A landscape with many valleys, sampled at points; each row gives a point and its height.
From any point a ball takes the steepest step (drop divided by distance) to one of its 3 nearest points. It stops when none of these is lower. Distance is the straight distance between rows; heights are no part of it.
J921: [ 24  33  31  -9 -18  44  -5  -5  34 -14  -4  22  -6 -12  34   2  -6  21
 -21  13]  height 2.78
J756: [ -7 -37 -16  10  35 -64  -1   2  -6 -17  12  25   9   2 -29 -20 -10  -7
 -12  -9]  height 1.36
J59: [ -6 -34 -24 -20  20  -3   5 -28  54  35  32  43 -29 -29   8 -23 -20  29
  18  -3]  height 2.82
J667: [ 35  15   4   0 -12  39  -4 -17  57  -8   3  -1  -9 -21  43  -1   9  29
 -21  -1]  height 1.66
J802: [-27  53  19 -30 -18   5   2  11 -30  -3 -49 -18   1  33   1  27  -1 -18
 -14 -37]  height 2.40
J321: [-33 -43 -24  17  27 -50   0  -6  18   3  38  52   2 -10 -20 -47 -33  31
   1  32]  height 3.96
J864: [  7  38  32  -2 -10  35  -7 -14  22  -6 -15  31  -8 -18  12   6  -7  28
 -10  27]  height 3.01
J793: [ 30   7   3  15   8  11 -16 -23  54  -1  10  26  -5 -14  23   3   2  48
  -5   8]  height 1.29
J271: [-14  -1   0  46  25 -25 -15  -8  -2  -6  36  48  -6 -11 -17  -5 -22  44
   9  40]  height 3.70
J703: [ 23 -20 -41 -21   9  10  25 -11  78  38  29   9   3 -24  46 -23   7  40
   2 -42]  height 3.78
J877: [ 53  -6 -25   7  -7  39   7   2  62  -2   3 -12  18 -13  41 -14  16  56
 -26 -21]  height 0.83
J347: [-66  32  31  10 -31  -7  22 -30 -38 -40 -22  15 -19  64 -26  35 -14  22
  -3 -48]  height 6.64
J560: [-34 -44 -30  -5  33 -25   8   0  20  13  19  24   1 -23 -14 -57 -42  22
  12  17]  height 0.49
J498: [  7  17  10   4 -31  47  -1  30  -6  -1 -11 -28   5  -9  24  -1  12 -14
   6  23]  height 3.38
J394: [-15  -6   3  34   7 -57 -14  -4 -29 -17  -1  26  16  17 -26  16   9  19
 -19  -9]  height 0.52
J926: [-18  45  33   4  -1  16 -23  22 -27   0 -16  20  18  -3  -7   7  -4  22
   5  19]  height 3.77
J191: [  0   5  16  -8  10 -18  -2 -21 -27  11 -12 -20 -22  17 -15  28  15 -40
  -9 -26]  height 5.85
J886: [-31  20  29   2 -10  -6  13 -27 -42  -1 -26 -15 -27  34 -23  43  12 -18
   0 -36]  height 6.04
J157: [  3  31  10 -17 -33  26   1  39 -26  -6 -42 -41  12  18  28   9  12 -27
 -18  -9]  height 2.83
J798: [ -8 -25  -3 -21  23  -7  29 -22 -39   5   0  -4 -31  32 -29  20   0 -65
  17 -22]  height 6.14
J234: [-19  -3  14  59  19 -44 -22   3 -12 -27  25  52  12   2 -19   2 -11  50
  -6  48]  height 4.35
J767: [ 28  -7  -8   0   2  26   5 -19  53  18  14  13 -10 -19  30  -3  10  15
   5   2]  height 2.03
J435: [ -6 -15  -1  21  16 -45 -18 -12 -26  -3  -5   5   2   6 -30  14   3  -6
 -14  -9]  height 2.65
J235: [ 21 -17 -17 -11   9  11  15 -24  63  27  38  21 -19 -22  26 -23   2  28
   9   7]  height 3.00
J968: [  2  47  31 -10 -18  39  -7  11  -6  -4  -3  22   5  -3  16  10  -1   8
  -4  34]  height 3.25
J97: [-17 -44 -29 -23  19   3   6  -4  25  31  31   3  -6 -23  -9 -45 -30  -1
  41  15]  height 0.38
J351: [  1   3  -4  23  11 -17 -12   4 -29  11  10  -9   8 -10 -25  12   7   8
   9  15]  height 2.74
J405: [ 29 -28 -18 -30  -5  -4 -12   8   3  17 -11 -46   9  -5   0  -8   8 -55
   2 -13]  height 1.70
J670: [-26  26  33  34  11 -17 -21  14 -30 -20  -9  30  17   3 -29  13 -13  43
  -6  21]  height 1.81
J990: [-32  58  35 -20  -9  -7 -12   7 -35 -11 -41  -2   4  40 -18  25   3   9
 -20 -39]  height 0.66
J159: [ 11 -12 -15  -5  17 -31  -9  -2 -12  13  -3 -16  -2 -14 -20   3   2 -29
  -1  -7]  height 3.86
J346: [-29 -36   6  17   6 -36  33 -34 -37 -32   9  33 -22  41 -35  26   2 -30
   4 -23]  height 6.62
J238: [ 19   5  -9   5 -23  46  -3  25   1   9   3 -34  11 -16  29  -7  20 -14
  18  19]  height 3.52
J400: [-13  -1  13  24   4 -38  -8 -19 -29  -6 -15   3  -7  17 -23  27   9  -2
 -18 -29]  height 4.54
J291: [  6  36   1 -30 -49  47   6  46 -38 -23 -24 -47   8   7  42 -13  -2 -21
 -13   9]  height 2.99
J920: [ 36 -18 -39  -9   4  17  28 -16  67  23  19 -15  -6 -12  53 -13  10  41
   0 -31]  height 4.00
J998: [-13   4  14  37  21 -10 -17  -3  -8  -2  14  32   2 -10 -16   9 -12  38
   8  45]  height 3.64
J38: [-21   5   9  52  12 -52 -26   5 -34 -24   1  36  29   8 -19  17   1  35
  -4  12]  height 1.20
J967: [-15  66   4 -45 -39  20  10  55 -40 -12 -31 -19  14  32  31 -16   3 -23
 -13 -13]  height 3.71
J135: [ -9  21  18  -7   2 -17  -3 -10 -31   5 -24 -28 -10  12 -15  36   9 -24
 -14 -31]  height 5.48
J701: [-17 -43 -20   2  27 -37  -3   5   2  10  36  26   9 -13 -30 -38 -22  18
   8  17]  height 3.49
J228: [-10 -41 -25 -13  34 -36  -4   8   2   3  16   3  13 -26 -32 -33 -19  -5
   6   6]  height 4.86
J82: [-38 -55   1   0  17 -38  39 -19 -16 -31  -6  36  -3  45 -31   0   4 -47
  10  -6]  height 6.93
J316: [  3 -38 -26 -33  17  20  18  -7  42  30  35   3  -7 -24   9 -38 -13  -4
  35  15]  height 1.99
J196: [-15  -4  22   5   4 -24  18 -26 -39  -8 -11   0 -18  26 -28  36  11 -27
  -6 -36]  height 5.82
J355: [-32  27  30  26  -7 -41  -9  -6 -32 -23 -21  14  10  29 -25  32   1  27
 -19 -27]  height 1.25
J370: [ 16 -32 -26 -23  14  -5 -10  10   8  27   7 -30   4 -15 -16 -17  -2 -43
  24  -5]  height 1.33
J340: [ 34 -19 -21   3 -18  50  15   2  27   2  25 -31  -9 -14  37 -21  10 -17
  27  27]  height 3.05
J725: [-30 -48 -23   4  39 -77   1  -1  15 -21   1  46  22   6 -23 -28 -22 -12
 -27  -3]  height 2.90
J531: [-22  42  23 -12  -7   1 -18  21 -28   1 -48 -23  13  14  -7  20   6   1
 -11 -18]  height 4.04
J482: [-12  20  28  37  15  -8 -24 -11   6 -18   8  50  -8 -11  -9  21 -25  60
  -1  42]  height 3.79
J403: [-42   5  24  21 -21 -13  22 -29 -42 -13 -16   5 -32  46 -29  46   0  -4
   5 -30]  height 6.37
J373: [-16 -17  -5  36  22 -78   1  -1 -14 -21   2  34  17   6 -30  -3   0  -4
 -25  -5]  height 1.43
J663: [-49 -64 -37   1  23 -43   7  20  25   9  10  35   7 -19 -22 -61 -41  29
  -5  17]  height 3.14
J46: [ 10  14   2   5 -20  17 -16  17  -5  16  -8 -37   5  -7   6   9  14 -19
   7  13]  height 3.10
J209: [ 31  -7 -12 -19 -19   7   5   3 -17  11 -24 -68 -17   9  33  10  22 -77
  -3 -22]  height 2.50
J267: [ 32   5   8   7 -28  63  11   3  19 -22   0 -16 -16  -8  40  -3   9 -14
   7  21]  height 4.03
J268: [ 27   5   7  -3 -20  45  10 -12  35  -9   3  -9 -14 -11  30   1   8   4
   7  21]  height 3.50
J495: [-21  51  28  -7 -12  17 -20  24 -28   7 -30   9  23   7 -11  11   5  10
  -1  14]  height 4.13
J556: [-51 -26   5  23 -39 -12  40 -11 -51 -19   6   2 -16  57 -49  29   1 -20
  23 -34]  height 6.92
J743: [ 34  21  12  -9 -19  55   7  -3  36 -28  -9  -7  -6 -14  53  -3  -4  11
 -23   5]  height 2.28
J17: [-19  32  26  -7  -1  -8 -18   8 -36  -4 -40  -7  13  10 -12  23  11  -1
  -7 -15]  height 2.89
J303: [ 11  23   2 -15 -18   8 -10  16 -15   2 -37 -57   1  10  19  23  20 -46
 -13 -22]  height 2.71
J329: [ 27 -21 -20 -15  -9  16  -1   8  17  22  21 -25   0 -19   4 -19  11 -29
  31  16]  height 1.86
J447: [ 20  -7 -15   2   0  -5 -11  16  -1  25  -1 -38  11 -15 -12   0  11 -29
  10   8]  height 2.42
J555: [ 24  -9 -17  -4  -8   3  -7  11  -7   8  -8 -53   8  -6   4   5  14 -52
  10  -6]  height 1.87
J684: [  7  -9  -1 -23  -2   3  15 -23 -28  13 -20 -39 -30  17   1  28  10 -78
   0 -20]  height 6.07
J335: [ -1 -28  -1   6  28 -43  11 -27 -33  -8   1  11 -15  19 -31  22   5 -32
 -13 -26]  height 4.72
J995: [ -7  24  27  22  11  10 -19   6 -13  -7  -1  27  -3 -11 -11  17 -10  28
  13  46]  height 3.62
J3: [ 15 -47 -34 -38   6  16  28 -25  66  36  30   6 -16 -21  38 -28 -16  20
  21 -14]  height 3.63
J429: [  4  -7 -11   8  25 -13 -15 -32  42   9  37  32 -18 -24   1 -12 -17  45
   7  20]  height 1.59
J516: [ 38  20  -5   1  -1  27 -18  11  69  -9   3  12  30 -20  20  -6  19  67
 -15 -10]  height 1.10
J456: [ 16 -35  -9 -29  27 -25  -4 -17 -11   8  -2 -31 -10  -3 -22   4  -1 -61
   5 -23]  height 4.69
J753: [ 20 -15 -14 -13   3  20  12 -16  47  30  38  -5  -9 -20  23 -20   0   3
  12   4]  height 3.18
J714: [-15  -2   5  40  13 -35 -18   0 -24  -8   9  11  21  -3 -29  -5   4  22
   0  16]  height 1.79
J149: [  2  15  20  30   7  11 -16  -9  12   2  15  21  -5 -21  -5   5 -11  25
  14  41]  height 3.60
J224: [ 29  -3 -21   1 -38  49   8  26 -20 -18 -11 -57   5  -3  30  -8  10 -34
   1   7]  height 4.02
J712: [ 46  12 -20   2  -8  47   6  13  54 -19   8  -8  30 -14  45 -14  20  60
 -22 -20]  height 0.50
J309: [ 11  29  17  -2 -19  46   2  -1  22  -3  -5  19  -7 -16  28   5  -3  17
  -2  34]  height 3.02
J430: [ -5  27  11  10  -2  17 -13  13  -3   5  -5   4   4 -14  -1   9  -5  14
  11  34]  height 3.51
J473: [ 13  -2  -5   5   5   2 -20  14  -3  22  10 -14   8 -18 -21   2   6 -12
  11  22]  height 3.61
J575: [ 11 -20 -14   3  21  -2  -4 -10  17  24  33   4  -5 -20 -16 -15  -4   3
  16  27]  height 5.20
J341: [ 23 -41 -47 -41  19  13  30  -6  70  41  28   9   4 -16  56 -26   8  30
   1 -45]  height 3.74
J794: [ -4  43  21 -13 -25  45  -2  30 -28  -6 -18 -14  10   6  13   1   9 -12
   5  17]  height 3.17
J781: [-23 -21  10   2   8 -21  33 -22 -43 -13   8   7 -20  38 -33  30   7 -33
  14 -31]  height 6.28
J465: [ -9  27  19   7  -2 -13 -16   8 -26  12 -27 -25   1   3 -24  30   7  -3
 -11 -13]  height 4.48
J625: [-20  72  17 -47 -33   6  -2  39 -38  -8 -36 -26  18  36  15  -8   7 -15
 -11 -29]  height 4.60
J819: [  5 -35  -8  -3  36 -50  -2  -8 -12  -3  14   5   2   5 -35 -12   3 -26
  -7 -10]  height 3.26
J257: [-21 -44 -33 -13  24  -4  16  -2  26  23  34  16   3 -32 -17 -38 -34  18
  29  13]  height 2.69
J334: [ 42 -21 -22 -12 -19  30   1  15  13  14  18 -48   2  -7  22 -16  11 -41
  24  13]  height 0.62
J354: [  1  53  20 -25 -40  55   1  31 -22 -14 -10  -1   5   9  30 -13  -1  -2
  -9  24]  height 3.46
J534: [-33  22  30  37   3 -47 -17   8 -41 -37 -25  34  24  24 -30  19  -7  35
 -21 -10]  height 0.74
J378: [ 46  21   4 -11 -27  60   0  -1  34 -26 -16  11   4 -13  47 -16   0  25
 -37  -2]  height 2.70
J892: [ 39 -24 -22 -14 -27  17  -1  17   0   8  -4 -62  -2  -5  17 -11  16 -67
   1  -3]  height 1.91

Call two points neighbours if one is among the 3 nearest of the other. Go from one point of each pair to the other, from neighbour to neighbour, staying as low as possible. Name the highest point that can't be avoided.
J793 and J394 => J473
J794 and J990 => J495
J793 and J370 => J968
J560 and J667 => J753
J756 and J394 => J373
J534 and J394 => J38
J334 and J370 => J329

Where does a ball stop that starts at each point below?
J159 => J370
J291 => J370
J968 => J667
J967 => J370
J498 => J370
